Each row is a point on a landscape with many peaks, with its height.
A climber steps from a point to the highest of its 3 nearest points, and stops where none of them is higher. Distance is the straight distance between rows; heights are no part of it.
Z243 (h 1.85): [  4  11   8  -1  -2 -10  -3   5   6   2 -11   1 -18  -5  13  -7 -20   3
 -17   6   8  15  -4  -6   4  -6 -12   0  -4  13 -15   3   3  14   1]
Z550 (h 5.46): [ -1 -23   3  10  17 -17  -9   3  15  13  10 -11  -9  -4   4   0   5  -2
   5   4 -21 -23  10   8   4  18  21  -4   1 -13   8  -6  -6  -5  -5]
Z385 (h 3.57): [  3  -5 -10  -1  11 -16  -8  -3   9 -11  -5  -6  15   5   2   6  -3   3
  -7   5   0   4  -1   1  10   8   4  -9   6  -9   7  -3   2  -5   7]
Z219 (h 3.58): [-12  14 -17 -10   5 -14  10  10  -6 -24   3 -19  18   5  -7 -15 -11   2
 -10  16   6   3  -6 -10  12  13   0   1   3   5   2  -2  15 -25  14]
Z894 (h 4.59): [ -1  -8   4  19  24 -15 -11  -2  22  18   7   4   8  -3  10   6  -1  12
   1  -4 -13  -8  -2  -2  12  -3  -2   0   1  -1   3  -2   3   6  11]
Z720 (h 3.83): [ -9   5  -5  -6  -7   4  17   9  -8 -12  -1 -23   8   0 -19  -5  -1  -3
   4  10  -4  -9  -5   5   1   2   1 -13   0  -3   8  -6   3 -24  -3]
Z72 (h 5.49): [  5   2   8   2  -1  11  13 -26 -24  21  11  14   0   7   7   8  11 -12
  -1 -15  -6   0  16  -9 -19  -6   0  12  11  -9  11  -2   4   6  -9]
Z811 (h 2.59): [-23   0  -2  -6  16 -17  11   6   7 -28   6 -26  14  -3   2 -19 -17   7
 -17  25  18   9   4  -4   5  12  15  -3   0  -2   3  -2  11 -19  17]
Z579 (h 3.40): [ 10  -6  -7  12  11  -4  -2  -1  10   1   3   7  19   6   9   1   2   1
  -6  -1  -5   3  -3 -12   8  -6  -8  -3  12   3   6  -3   1  -5  10]
Z971 (h 3.29): [  1   3 -11   6  10  14  -2  -9 -11   3   7   6  28  11 -13 -24  11   9
  -6  -8  -3  -2  -6 -15   8   4   2   4  10  -1   3 -20  20  -9   7]
Z204 (h 1.58): [  0  15  11  -3  -5  10  32  -2   4  11   1   9 -15   7  17  -2  -5 -11
 -19 -10  -9  14  14 -26   6   2 -10  14  -4   6  -6   0  -4   5  -7]
Z73 (h 0.10): [ -6  18 -22 -11  -3  20  14  -8 -22  -1  -4  12  18  14 -10  -5  13   9
   0  -8  -4   7 -16 -21   6   5  -5  16   8   7  -3  -5  11 -10   0]
Z702 (h 4.53): [ -6 -13   2  10  -6  -8  -4   7   9 -11 -10  -8   0 -10  -6   0  -7 -10
   1  16   0   4   0  21  -3   4  10 -12 -15   8  -2   1 -10   4  -8]
Z634 (h 2.33): [ -3   7   8 -12 -25   3  15   3 -17  -6  -5   6 -17   1 -13   5  -6  -1
  12  -4  13   3   2 -10  -1  -4 -19   9  -8   8  -8   9 -13   7  -4]
Z835 (h 5.75): [  4  -9   2   3   6 -11 -15  11  15  -6  -9  -5  -5  -4  -2   0 -10   6
  -4  11  -2  -7   4  21   2   2  -4 -15  -3  10  -6  -2  -6   5   0]
Z735 (h 2.08): [ -3  11  -3   6  14  20   3  -1  -4  30  20  20  19  19  11 -19  16   2
  -6 -11  -3   6   4  -9 -12 -10  -9   7  -2   2   0  -7  15   7  -6]
Z987 (h 2.66): [  5   3   4  -5   3  10   6   5  -7  25  15  17  13   9   4  -6  24   0
   9 -16  -3  -6  13 -10 -16  -1  -6  15   4   8  -5  -4   2   6 -11]
Z449 (h 3.87): [ -2   6   0  17  19   5  -5   2   9  15  18  10  16  11  14  -9   9  -3
  -6  -9 -13   0   2  -9   4  -5  -8   9   9   4   3  -2   8   6   9]
Z951 (h 1.06): [  0   7 -18 -11 -16   8  13   4  -6  -3  -9   6   9  11 -13   1  11   6
  11   0  -3  -7  -8  -7  11   3 -21  -3  -7  13  -1  -4  10 -23 -10]
Z293 (h 4.38): [  6   8   5   3  -2   9   6   6 -12  21  16   2   7  -1  -9  -6  20  -6
  21  -3  -5 -19   6  -2  -6  10  -5  -1   6   3   4  -4   2  -6 -11]
Z481 (h 2.27): [  5   7   2  -6 -15  10  13   9 -13  -2  -5  10  -9  14  -2   5   2   0
  -1 -13  12  13  -4 -15   0 -13 -17   3   5  10   3   3   6   3   0]
Z95 (h 2.06): [ -6  -7   3  -2   1 -15  -3  -6  11 -21 -14 -13  -7  -7  -8   6  -6   5
   6  20  10  15  -8  17  -1  -4  23 -20  -9  -5  -5  -6   3  11  -4]
Z378 (h 3.52): [  4 -13  -1  13  28  -4 -20 -16   7  18   1   7  17   9  -4   1  12   4
  -3  -4 -14 -18   0  -9   7  -3  16   4  20 -11  16  -3  15   1   1]
Z266 (h 3.07): [  3 -17   3  16   4   3 -27  -1  -1   8  -3  -1 -17 -15   0  21   1   5
   8   0  -4 -20  -7  13 -11   8  21  -5  -1 -12   7   5 -16   4  -7]
Z815 (h 3.48): [ -4  -2  -3   1 -19  -8  -3  15   9  -1   3  -1  -1  -8 -12   2   2 -10
   5   3  -9 -10   6  11  -4  10   0  -5  -9   6  -4   2 -14  -6  -9]
Z725 (h 2.98): [  4 -20  -1   7   2  -1 -14   1  10  -9  -8  -8 -11  -7   5   8  -9   4
   0   6   2   5  -3  17   6  -4  18 -19   0 -10   5   4  -9   8   2]
Z465 (h 4.93): [  6  -6   9   1   8   0 -14   2  -1  23  13  -5  -3 -11 -10   8  15 -14
  13  -6 -17 -21   9   7  -9  17  -1   0   8 -15   6  -7  -1  -4  -9]
Z421 (h 4.28): [ -4 -17   9  -2   5  -6 -20  11  19  -6  -8   5  -9 -11   6   0  -7  10
   2  10  -9   3   5  30  -6   3  16  -4 -13   9 -16  -3  -6   3  -6]
Z163 (h 3.47): [  7  -2  -6  -6   5  -9  -8  -5   8  -9 -13  -8  -3  -2   4   5 -10  11
   0   3  15  13  -5   2   9  -4  11  -7  -1  -5   0   2   1   6  10]
Z122 (h 0.66): [ -8  20  19   5   5   9  15  -6   5  27  21  28  -5  13  26  -2   7 -11
 -18 -18 -15  14  18 -11   1  -4  -9   8  -6   0  -5   7   5  12   1]
Z988 (h 2.55): [ -1 -16   8   7  15  -3 -22   3  12   5  -1   5 -24  -2  25   9  -7  22
   2   4  -8  -3  13  22   0  -6  19  -1 -11   9  -5   3 -11   6  -3]
Z602 (h 1.95): [  2  12  -4   2   1  27  14 -15 -27  20   4  18  23  10   2  -8   7   6
  -1  -9   0   6   0 -19 -18  -6   1   9   7  -4   8 -16  10   5  -7]
Z102 (h 1.16): [  0  13 -19 -13  -2  12  22  -2 -15  -8 -11  11  -4  12  -4  -5   0   6
  -7  -7   4  17  -8 -29   4  -6 -20   1  -1  13   3   8  11  -9  10]
Z472 (h 3.53): [  5   6 -10   1  -6   7  10   1  -7   5  -3  18   7  11   0  -7  10   2
  -2  -5   0   2   2 -13   4  -4 -22   6  -3   7  -1  -4   3   0  -1]
Z765 (h 1.36): [-17   5  -4  -6 -14   0  -4  -8  -7 -25  -3 -20   5 -13 -24   1  -6  -2
  10  23  11   8  -5  20 -11  -7  28 -16  -5  -3   0   6   1  13  -7]
Z247 (h 3.92): [ -8  -2  -8   5  17 -21   3   5  10 -15  -2 -19  23   3   0 -16 -11   8
  -8  26   8   0  -1  -6  16   8   7  -5  -2   1  -3 -12  16 -18  16]
Z315 (h 1.56): [ -1   8  -1  -7 -14   5   5  12  -2  -2  -2   7  -7  -2 -12  -2   2  -3
  12  -4   3 -13   8  -2  -4  -8 -18   6  -2  13 -12   0 -12  -4  -7]
Z646 (h 4.25): [  1  -1   3  15  10  -6  -6   7  12  14  18   4  16  -5   4  -6  14   1
   5  -7 -21  -9  10   6  10   4  -4   5   6   2   1   1   5   3   3]
Z221 (h 1.33): [  3  11  19  15  10  -2  -9  -1  20   9  -3   4 -23  -1  32   7  -4  10
 -11 -13  -7   0  10   4  13  -7   7   4 -11   0  -9  12  -9   4   4]
Z5 (h 3.69): [  7   9  -5   0  -3   6   9  -1  -8   9   6  10  14   8  -5  -5  15  -2
  16 -11  -6  -6   0   2  -2  -1 -10   5   7   4  -2  -2   4   0  -3]
Z306 (h 3.01): [ -8  12  -2 -17 -28  13  19   6 -19 -18 -10   4  -9  10 -28  10   2  -2
  19  -6  21  -5  -6  -6   0  -9 -13   0  -7   7  -3   3  -9  -1  -7]
Z103 (h 3.59): [ 11 -10  15   3   7   2 -16 -13  -8  18   6   5  -4   0   4  20   6  -6
   8 -18  -5 -15  -1  -2 -16   7   7  12  11 -12  13  -5  -5   4  -2]
Z212 (h 2.20): [  2   9  -5  -3 -12   6  10  14  -6  -6  -1  -1   6   2 -19  -6   7   4
  14   4  -4  -6  -7   7   0   4 -12  -2  -7   8  -6   5  -6 -18  -3]
Z688 (h 0.20): [  4  19  -5  -6  -1   8  22   2  -4  -3 -14   3 -13   9   3 -14  -2   3
 -17  -3   8   8  -4 -32   9  -1 -28   5 -10  19  -4   4   6   0   5]
Z907 (h 3.96): [ -1   3 -10  -9  -7 -12  -5   8  -1 -20 -11 -11   9   1   1  -4  -4   2
  -3  13   7   9 -13   3  -2  -3  -6  -9  -4   6  -6   6   1  -9   4]
Z883 (h 5.68): [  7  -9  13   9   3   0  -7 -11   6   9  -5  10 -11  -1  18  13  -1  11
  -7 -12  -2  11   6  -9   7  -1   4   5  10 -12   6   8  -4   4   7]
Z34 (h 1.07): [ -3   0  -3  -3 -13  -1   5  -3  -3 -19 -10 -21   6  -4 -21   8 -10  -6
   8  14  13   8 -12  13  -1  -4  15 -18  -5   0   7   6  -3  -8   2]
Z947 (h 5.74): [  7   1   4 -12  -9   3   3  10   7  -1 -14   4 -15  -7   4  -3  -6   0
  -6  -2   4   5   7   8  -4  -8 -19   3  -7   5 -11   4  -9  14  -1]
Z290 (h 3.10): [ -5 -12  -7  -9  12  -9  -8   0   3 -10   2 -23  12  -8  -8   3  -8  -7
  -9   7   3  -3  -4  10  14   9  27  -9  13 -21   9  -6   9 -12   7]
Z677 (h 2.86): [  1  -2  12  -6 -19   8   9   9   1   2   6  16 -20 -11  -1   9  -3  -5
   4 -18   9   4   5   0  -4 -11  -9   9  -8  -1  -5   9 -16  12  -1]
Z666 (h 2.37): [  5  -6   0   1 -20  -3  -5   2  -1  -2  -3   2 -17  -7   0   9  -8  -1
  11  -9   4  -4  -3  10   2  -9   1   5  -2  -6  -6   6 -19   8  -7]
Z669 (h 4.77): [ -8   0 -16 -15   9 -20   3  -3  -4 -25  -7  -6  14  -2   7  -6  -8   2
  -1  17  15  14 -11  -4   8   4   2 -13   2   2  -4   2   1  -7  15]
Z15 (h 2.12): [ -1  -6  13  12 -21  -3 -20 -13  -5  10   1   0 -23 -12   3  17  -8   0
  10  -9   2  -3  -8   6 -12  -4  10  10  -3 -13   4   1 -20  10  -5]
Z199 (h 1.03): [ -7  16  -9 -10 -17  18  17  -3 -14  -3  10  -6  14   7 -20   0  18   6
  23  -2  13 -15  -1  -8   4   6  -6   6   6   3   5  -8   5 -11  -8]
Z174 (h 1.84): [-14 -11   6   1   4  -4   3  14  18 -18   2 -26  -6 -11  -6 -12  -1  -6
  -5  36   7   7   8  24  -8   8  19   1 -11   2   0  -5   6 -11  -5]
Z436 (h 4.27): [ -5   4  -8   3   5  -6  13  10   0  -9   4 -16  16  -2 -17  -8   3  -2
  -4  13  -4  -3   0   1  10   4  -3  -6   4   6   7  -7   8 -18   2]
Z743 (h 1.35): [ -4  12  -5 -21  -7   4   6  24  -3 -11 -14  13 -27   3  -6   1 -13   2
  -8   1   9  -2  -3 -12  -1  -8 -29  -5 -11  23 -10   8  -2  11  -2]
Z294 (h 3.61): [  6  -9   2   5   6  -2 -16  14  10   7  10   3  -3  -7   9  -1  12  -5
   6 -14 -16  -5   8   8  -2   2  -9  -1   1  -3  -7   2 -11   4  -1]
Z444 (h 5.12): [  9 -17   5  18  12   5 -22 -12   5  11  -6   9 -14   3  10  18  -6   7
   7 -14  -5  -6  -8  -1   2   0  23   2   8 -13   6   2  -5   6   9]
Z441 (h 3.68): [ -5 -18   0   6  -1   2 -21   3  12  -1  -3  -1 -15 -11   5   6  -7   6
   5  -5  -8  -2   4  25  -3  -3  18   2 -10   0  -2   2 -13   7  -6]
Z325 (h 3.12): [  6   9   7   8   2   1   8  -9  12  12   2   9 -14   8  21   7   0  -1
 -13 -12  -7  11   7 -14   8  -7  -6  12  -2   4  -3   4  -2   9  -1]
Z308 (h 3.75): [  7   1  17   2 -13   2  -1   4  10   8  -1   8 -23 -10  12   6 -10  -7
  -6 -19   2   3   8  -2   3   0  -5   3 -10   1 -12   5 -11  11   2]
Z323 (h 2.81): [  5   4   2  -9   0  -9 -10   4  10  -8 -16   9 -18 -17   4  -8  -7  12
 -15  19   6  13  -7  16  -6  -2  -5  -7 -14  16 -25  13   2  21   1]
Z679 (h 0.91): [ -1  14 -10  -7  -8  21  15  -6 -26  18  14  -9   7   1 -24   1  22  -2
  24  -1   9 -24  -2  -7  -1  11  -4   5   1   4   5 -14  18 -14  -8]
Z940 (h 4.37): [  8 -16   5   6   8  -1 -12   4  11   5   4   8   2  -6  10   2  -3   0
   6  -5  -3  -6   1  14  -4   2  11  -6  -2   1   3   1 -14   2   0]
Z362 (h 3.11): [ -6 -23   5   8  11   0 -27   4   6  10   4   2 -17  -7  10   9 -12  13
   9   1 -15  -8   6  31   1   0  22   3 -16  -4 -13  -1 -15  -1  -6]
Z692 (h 6.14): [  4 -11   4   5   1  -5 -11   7   6  13   7 -15  -9 -13 -10   3   3  -3
   4   4 -12 -12  -1   8   1   7  13  -9   6 -14   6 -13 -11  -7  -2]
Z141 (h 4.24): [  0   4  -6   2   0 -11   3   9   8 -10  -4   1  11   2  -1 -10  -8  -2
 -13  11  -3   0  -4  -3   4   7 -10  -4  -3   8   2  -9   2 -14   2]
Z488 (h 6.39): [ -4  12 -19  -7 -21  -2  11  -2 -19 -20  -5 -14  15   7  -9  -4  -1  -1
  16   5   9   2 -17  -2   4  -4   3  -8   3   1  -2  -1   5 -17   0]
Z582 (h 3.06): [  8  11   2  -2   7  13  -7 -12 -17  28  13  -2  16   3 -10  -8  17 -10
  15  -3  -2  -8   0 -15 -16   8   1   8  11  -2  12 -10   2  -1 -12]
Z882 (h 4.04): [  4  -4  15   5   2   2  -7  -9 -11  16  12   9   1  -6  -3  11  14  -6
  14 -11  -3 -18  10  -2 -21  10   8   8  13 -17   7  -1 -14   4  -8]
Z316 (h 6.28): [ 10 -13   5  12  15   0 -13 -14   7   9  -1  11  -7   5  20  16   3   7
   0 -10 -11   4  -3  -4  13   1  12   1  10 -11   9   2   0   8  11]
Z156 (h 6.05): [ -1  -2  -2  -1  -2   0   9   7  -4   2   9 -14  11   6 -19  -5  -3  -9
   0   4 -10 -16  -2   7   5   9   3  -6  10  -4   7  -8  11 -19   0]
Z685 (h 6.06): [-13  -6   0 -13  17 -31  -3   5  15 -31  -9 -16  11 -14   8 -11  -9  16
 -19  36  20   6  -7   9  -4   7   0  -5 -10  13  -7   0   4   5   5]
Z829 (h 2.28): [  3   8   0  12   0  -5   3   3  15  11   4  13   0  -1  17  -1   5  -3
  -8 -16  -6   7   8  -8   7  -4 -15  13   4   6   1   6  -1   2   7]
Z964 (h 1.72): [ -5  -2   7  -4  -5 -12  -8 -12   9 -21  -5 -12  -7 -10 -13   3  -1   7
   6  24   9  13  -3  34 -10   4  30  -4 -12   3  -8   1   1  10 -14]
Z663 (h 4.70): [  7   0   9  16   9   0 -10  -8  11   9   3   7  -9   9  22  17   3  -1
  -7 -13  -8   6   2  -6   6  -5   4   8   4   1   2   7   5   5  13]
Z812 (h 4.26): [ -6  -1  -5  -4   2 -17   2  14  16 -26  -5  -7   4 -16  -9 -13  -5   0
 -15  30   8  -2  -1  13 -15  -1  -7 -13 -15  12  -5   6   7  -5 -10]
Z474 (h 2.48): [ -4   9   5   2  13  16  -4 -13 -10  23  12  15  20  14  -1 -14  18 -11
   1  -8  -4  -2   4 -13 -17  -5   3  10   9  -4   8  -9  14   0  -7]
Z617 (h 6.01): [ -5   4  -6  -1   8 -23  15  11   6 -19   0 -12  18   3   2 -17 -12   6
 -13  23  -1   5  -8 -11   7   5 -12 -11  -7  13   3  -1   6 -20   6]
Z494 (h 1.87): [  4   6  -4 -12 -12   3  10  -4 -10 -14 -19   2  -6   3   6   6 -10  -1
  -6   5  16  14  -7 -16   3 -10  -9  -7  -6  -2 -10  10   7   9   3]
Z153 (h 6.68): [ 12  -1   2   1 -11   5  -6   2  -7   6   8  -6   8   0 -12   3   7 -11
  11  -5  -2  -9  -2   0  -3   0   0   0  11  -1   7  -8  -3  -4  -8]
Z995 (h 4.71): [ -4 -21  -1   5   0  -5  -5  -1  -2   0   2 -26  -4  -9 -19   9  -4 -11
   4  10   1 -11  -6  19  -1  12  29  -8  10 -21  15  -6  -1  -9  -3]
Z201 (h 2.41): [  1  -3   7  -5   1   7 -16   2  13  13  -2   2 -24 -10  20   3 -12   8
  -7  -8  -8   3  16  19   0  -3  -4  -1 -11   4 -17   9 -19  17   5]
Z224 (h 2.95): [  1  20 -18   2   3   9  17   5  -3  -1  -1  15   5  12  -1 -16   6  16
  -5  -2  -9   1  -4 -22   5   6 -31   7  -9  18  -3  -9   5 -16  -4]
Z818 (h 3.94): [ -3   4   2   0 -24   8   9  -6 -18 -16   0   3  -8   5 -18   6   2 -11
  12  -8  17  -1  -4   3 -11  -7  -9  -1   7  -9  -3   5 -22   2  -8]
Z974 (h 1.60): [ -1  20  19  -3   1  13  21   0   9  11  17   8 -22  -7  19   8 -13  -9
  -8 -25 -10   3  24  -2   1  -5 -10  10  -1   1  -8  14 -10   5  -1]
Z715 (h 4.57): [  5  -4 -10  -3  -2   1 -11 -13  -5 -17  -3  -9  13   6   5   8  -5  -4
  -6   2  10  10 -14 -12   8  -4   9  -5  15  -9   4  -1   6  -5  13]
Z567 (h 4.23): [  3   2   1   6 -19   7  10 -10 -24   3   4   6   1   7  -5   7   9  -8
   3 -12   1   4  -5 -15  -8  -9  -4   7  12  -4   9   2  -4   3  -1]
Z80 (h 2.65): [  1  -5  13   5  -4   9   5   8   3  16  12   8  -7  -2  13   9   9  -6
   8 -18 -11 -11   9  -4  -6  -3  -7  10  -1   0  -8  11  -9   8  -3]
Z197 (h 2.69): [ -5   6  -7 -11   3 -22  -1   2   0 -12 -12   0   0  -4   4 -11 -11  12
 -13  17  14  16 -12  -5  10  -5 -15 -13 -10   9 -11   9   8   9  14]
Z203 (h 5.22): [  7   7  -2   3 -20   5   3  -3 -11   2   4   4   2   1 -12  11   5  -9
  14 -16   4  -6   6  -2  -8  -3  -9   5  13  -1   5  -4  -8   0  -6]
Z40 (h 3.17): [  6 -10   6   6  -7   6  -9 -12 -11   2  -2  -3  -7   3   6  15   0  -6
   5 -14  -2   5  -1   0  -4  -5   3   9  14 -12  13   3  -6  10   1]
Z28 (h 4.17): [  4  -5  -1  -5  -8  -6   0   5   3 -12 -16   1  -3  -6   3  -2  -8  -2
  -1   5   4   5  -8   2   5  -9 -12 -12  -9   8  -7   4  -1   3  -2]
Z422 (h 2.87): [  1   0  -5   7  -4   2   0  -6  -1  -2  -6   3   4   6   3   0   0  -4
   2 -11   1   4  -2  -7   2  -5 -13  -1   1   1   0   1  -2   4  11]
Z2 (h 1.91): [  2   6 -12  -3  -3  21   2  -8 -20   5   8   0  18  12 -20 -10  15  -5
  14   0   1 -11  -5  -7   7  10  -3   6   4   3   8 -10  17 -18  -2]
Z832 (h 5.32): [ -1   9   2 -12 -11  -6  -3  10   2 -16  -9   0   3  -7 -16  -9  -5 -11
  -1  18   9   4  -1  10 -10  -2  -1 -11 -16  11 -13  12  -3   0 -14]
Z841 (h 3.90): [ -4   1  -1  -8 -13   5  -6  19   5  -6  -5   9 -18 -11  -5   2 -14  -7
   2  -5   3   1   8  12  -5  -5 -15   2 -12  15 -21   4 -12  17   0]
Z603 (h 1.20): [-15  -2   3  -2   8  -1  13  17   1 -25   4 -41   2  -4  -4 -13  -3 -10
 -10  28  10   9  -1  11   1   2  18  -5  -1  -6   7   0  11 -12   2]
Z719 (h 2.70): [  5 -18   3   6  13  -3 -20  -7  -1   9  -3  -7 -10 -10  -5  10   8  -9
  11  -5  -5 -26 -11   2  -8   6  21   0   9 -26  20  -5   1  -5  -4]
Z563 (h 3.18): [ -1  13  -2  -7 -19  15  25 -10 -19  -5  -4  10  -5  11 -12   9   8  -2
   4 -13   9   6   1 -14   0  -4 -18   7   8  -4   3  -5  -1   6  -4]
Z608 (h 2.42): [ -6 -17   0   9  18 -24   2  10  25  -6  -3 -18   4 -13   2 -10  -8   9
  -9  22  -3  -5   6  16   2   9  11   1  -4   4   2  -8   8 -12   0]
Z609 (h 2.85): [ -8 -16  -7   3  14  -8   0   3  14 -14   1 -12   9  -9  -2  -4 -14   8
  -9  18   2  -1  -4  12   8   9  18 -14   5 -11   6  -7   9 -10   6]
Z35 (h 2.36): [ -2   9  -6   0   7  20 -12 -19 -18   9   5  13  30  14   1  -7  13   0
  -8  -3  -7   3  -3 -15  -6  -7   4   7  18  -9  11 -14  13   4   0]
Z416 (h 2.43): [  3  11  -9 -14 -17   0  13   8 -10 -14 -12   5 -12   6 -12   0  -2  -1
   7  -5  12   5 -11 -12   0 -10 -18  -6  -7   6   0   9  -5   3  -4]
Z596 (h 1.34): [ -6   3 -13  -8  12  -8  -2  -9 -16 -16   6 -21  20   2 -10  -8  -9  -1
 -11   7  -1  -5   1   0  18  12  24   0  16 -15   0 -16  12 -15  16]
Z778 (h 4.36): [ 11  -2   9   2  -7   9  11 -19   0  13   0   4  -4   8  20  11  -3 -10
 -11 -12  -2  13   3  -8   6   1   1   5   6 -13   8   9   5  11  -2]
Z823 (h 2.67): [ -5   6 -18  -3   1  -8  14   7   2 -10 -11   2   7  12  -3  -7   2   4
  -2   6  -6  -4  -5 -12   8   0 -24  -2 -11  18  -3  -1   9 -15   5]
Z798 (h 0.32): [ -6   7  18 -17  -7   9  18   8  -1  12  18  14 -20  -8  13   3  -6  -6
  -1 -34 -14   1  24  -6  -2  -8 -16  14  -6  -2 -15   6 -27  11   1]
Z121 (h 3.76): [  2  -1   5  -4  11 -17  -6   1  17 -10 -15  -1   3  -3  11 -12 -11  20
 -13  26   7  10  -6   8  -2   0   1 -15  -6   9  -7   1   7  10   6]
Z638 (h 2.83): [  6 -12   2   7   0 -13   0  22   9   1   9  -9   3  -5  -2  -8   4  -5
   5  10 -11  -6   2  13   1   7  -2  -5  -5   8   1  -3  -6 -22  -1]
Z229 (h 1.73): [  4  15   6   5  10  17  10  -3  -7  40  17  21  12  14  17  -8  16  -9
  -2 -16  -6   6  10 -10 -14 -11  -6  12  -5  -4   0   2   9  11  -7]
Z727 (h 2.71): [-13  -7  -2   3   1  -1   7  -2  -7 -12   2 -39  -9  -4 -22   0 -12 -14
  -3  21  12   2  -5  21   0   4  34  -5   0 -16  14  -5   7  -6  -3]
Z636 (h 3.60): [ 13  -8   9  12   9   7 -10 -28  -4  12  -2  10  -1   6  16  12   5  -6
  -4 -15   2   7   0 -11  -5  -2  12   9  14 -15  15   4  -1  12  -5]
Z931 (h 3.46): [ -6   3   2 -12   8 -12  -4   0   6 -22 -19   4   0 -19  -3  -4   4   9
 -11  30  10  14  -2  27 -15  -3   9  -5 -20  13 -16  10  12  12  -9]
Z76 (h 5.00): [  0 -17   0  11  11 -10 -15  -1  17   5  -1  -3  -3   0   1  11  -2   9
   0  -6 -12 -12   0   6   5   9   7  -5   1 -11  16  -2  -5   3   4]
Z371 (h 3.56): [ -6 -30   2   3  12 -10 -16  13  24   1   3  -4  -6  -6   2  -2  -3   6
  -1   8  -7 -10  15  29   0   7  18 -10 -14   0  -8  -2 -10  -7  -5]
Z19 (h 3.31): [ 10   6  -4 -12  -9  -7   6   7   7 -17 -15  -5  -5   3  -8  -4  -6   0
  -8  10  14  11 -11  -6   2  -5 -20  -5  -5  13  -8  11   1  -1   8]
Z267 (h 5.40): [  0  10 -12   6   4   3   9  10  -2   8   8  14  17   9   2  -7  21   4
   7  -6 -10  -9   0  -6   2   3 -24   5  -2  15  -1  -7  12  -9  -4]
Z100 (h 4.44): [  1  -3  -1   2   8   5 -11  -2  -4   3   9  -1  20   4  -9 -12  12  -8
   0   0  -5  -3  -1  -4   8   7   9   0  17 -10   6 -12  14  -7   1]
Z600 (h 5.93): [  5  10   0  -7   2  15   7   4  -6  28  27   9   8   1   6  -9  17  -5
  22 -15  -2 -21  14  -9 -15   2 -15  11  -2   4 -10   3  -1  -3 -15]
Z255 (h 3.73): [ -2   5  18  -1  -5  13  12  -3 -27  27  22  18 -11  -3   4   6   1  -6
  10 -19  -8  -7  21  -7 -18  -4 -11  20  -3 -12  -1   7 -14  10  -3]
Z506 (h 3.55): [ 11   2   8   6  -5   1  -8  -9  18   9 -10   2 -18   2  19   4 -17  11
 -11  -2   4   2   0   1  14   1   0  -1   3   1  -2   9   1  11   7]
Z134 (h 3.77): [ -3  -6  -3   9  23  -1 -19 -23   0  12   2   3  16   8  -5  -2   6   4
  -5  -2 -10 -15  -3 -11   8  11  15   6  17 -14  16 -12  16   0   4]
Z497 (h 2.13): [  7   4   2  11   1 -10  -3  -5  19   4  -7   6  -3   4  17   0 -10   6
 -16   1   0  13  -6 -15   7  -5 -16   3   3  15  -6   9   0  10  18]
Z754 (h 2.49): [ -2 -14   1  -3  -3  -4 -11   0   1 -11 -14 -11  -9  -9  -9   9  -8   4
  11   5   7   4 -15  18  -2   3  27 -11   3 -11   5   2 -10   7  -1]
Z351 (h 5.73): [ -2   8 -16 -16  -3 -11  -2 -11 -16 -23 -17 -10   6   5  11   5  -8   1
  -2  -2  20  23 -11  -6  12  -7   3  -2   0  -5  -3  -1   3   6  16]
Z94 (h 3.15): [  3  -9   9   6   3  12  -4  -7  -3  14   5   8 -17  -8  18  15   1  -3
   2 -19 -10  -8   3   2  -4   6  -2   8   5  -5  -1   7 -11   6   2]
Z844 (h 1.92): [ -4   4  -3 -11 -18  -7   0   3  -8 -22 -15  -3  -5  -4 -18   2 -13  -1
   6   4  17  10  -6   0  -6 -13  -3 -10  -4  -4  -9   7  -8   8   0]
Z86 (h 3.45): [ -1   7   2   1  -6  16  10 -13 -12   1  -5   7   3  16   8   5  -1  -1
  -8 -11   4  17  -4 -21   7 -12   0  12   7 -11  15   5   8  11   7]

For each start below, name the point where the climber stops.
Z441 | Z692
Z294 | Z692
Z634 | Z153
Z416 | Z153

Call two points neighbours if one is among the 3 nearest of the other. Go from one point of each pair to the other, from neighbour to neighbour, staying as high as possible. Name the lowest point that can't be avoided.
Z72 / Z600 | Z567
Z153 / Z267 | Z5
Z316 / Z692 | Z76
Z600 / Z153 | Z293
Z947 / Z488 | Z907
Z156 / Z617 | Z141
Z832 / Z685 | Z812
